Each row is a point on a landscape with many valleys, with its height.
From any point a ball takes the steepest step (drop divided by distance) to one of its 3 nearest points. It stops when none of these is lower. Distance is the straight distance between rows; heights are no part of it.
j589 h=593: [134,128,152,130,136,117,151,151]
j24 h=324: [126,156,110,159,134,96,160,84]
j941 h=502: [132,79,130,50,137,185,83,189]
j421 h=754: [111,148,144,151,119,86,145,134]
j186 h=469: [136,106,128,126,129,161,98,147]
j674 h=485: [151,108,135,123,147,149,150,126]
j71 h=145: [110,188,117,131,133,58,161,63]
j561 h=481: [155,91,162,69,168,150,167,149]
j216 h=455: [151,89,121,99,131,190,103,131]
j512 h=237: [118,187,102,163,128,77,167,56]
j684 h=88: [110,152,105,211,95,102,89,120]
j483 h=591: [121,130,111,178,106,125,91,138]
j250 h=742: [97,139,145,160,100,116,83,184]
j719 h=295: [135,107,64,145,92,190,37,120]
j811 h=65: [136,104,90,148,103,183,59,127]
j835 h=279: [135,168,108,113,155,96,181,40]
j85 h=225: [120,143,156,104,156,95,189,136]
j60 h=458: [156,104,142,87,162,145,184,111]
j783 h=356: [137,130,119,146,139,123,153,103]
j504 h=353: [105,183,138,140,122,62,169,93]
j491 h=549: [101,171,115,208,100,69,118,106]
j247 h=55: [165,89,84,144,102,196,79,76]
j806 h=326: [181,85,100,124,143,196,126,69]
j541 h=142: [122,110,150,102,125,146,98,200]
j338 h=127: [96,130,177,119,113,107,114,208]
j341 h=439: [128,140,134,129,144,102,171,106]
j40 h=338: [101,138,196,116,135,82,168,179]
j179 h=330: [132,139,103,170,133,119,136,75]
j710 h=126: [132,124,172,93,162,110,195,149]
j948 h=468: [130,127,84,190,99,150,61,128]
j105 h=305: [120,110,80,136,98,179,46,146]
j130 h=323: [156,89,103,127,119,193,89,114]
j41 h=850: [94,157,169,151,89,64,131,176]
j570 h=683: [102,150,156,135,117,71,159,157]
j340 h=424: [158,101,139,97,159,156,151,122]
j637 h=286: [156,126,103,146,149,138,156,76]
j738 h=315: [166,77,135,84,149,184,124,120]
j809 h=105: [124,110,123,127,116,172,74,156]
j594 h=210: [115,133,184,96,143,94,185,166]
j126 h=513: [146,89,117,92,125,186,84,154]
j281 h=437: [110,107,104,114,97,161,51,192]
j379 h=244: [136,157,129,105,165,102,202,71]
j620 h=770: [127,122,134,145,133,130,118,149]
j647 h=312: [126,198,97,119,156,84,174,12]
j593 h=472: [120,121,101,154,103,158,65,153]
j323 h=734: [90,172,131,195,86,54,116,138]
j695 h=238: [103,184,132,97,154,63,191,71]
j705 h=269: [111,174,164,61,157,58,211,99]
j412 h=425: [113,164,103,205,100,99,120,87]
j843 h=436: [114,153,153,130,133,72,177,120]
j34 h=939: [101,156,151,168,108,87,126,154]
j48 h=191: [134,128,151,92,169,102,199,115]
j825 h=480: [110,101,121,64,109,169,63,207]
j777 h=336: [131,95,164,85,141,162,121,184]
j880 h=89: [107,157,191,93,126,56,194,160]
j214 h=346: [136,135,97,197,107,139,93,101]
j160 h=441: [152,80,130,76,136,194,108,152]
j551 h=253: [166,112,89,165,135,163,132,64]
j702 h=420: [151,95,153,88,145,162,128,159]
j548 h=352: [124,110,170,108,141,119,159,164]
j76 h=119: [167,73,126,95,149,175,160,89]
j794 h=195: [157,116,85,164,121,164,90,90]
j949 h=562: [116,134,102,182,104,141,58,149]
j879 h=486: [91,111,112,69,105,160,50,224]

For each start below, name the point where the ball stops.
j702 => j338
j551 => j247
j674 => j247
j589 => j710
j825 => j809
j620 => j809

Call two points neighbours if one is among the 3 nearest of the other. Go from one point of each pair to the other, from neighbour to neighbour, staying as low as possible. Name the highest point that can't be avoided.
j710 / j76 => j179
j738 / j811 => j806
j710 / j880 => j594
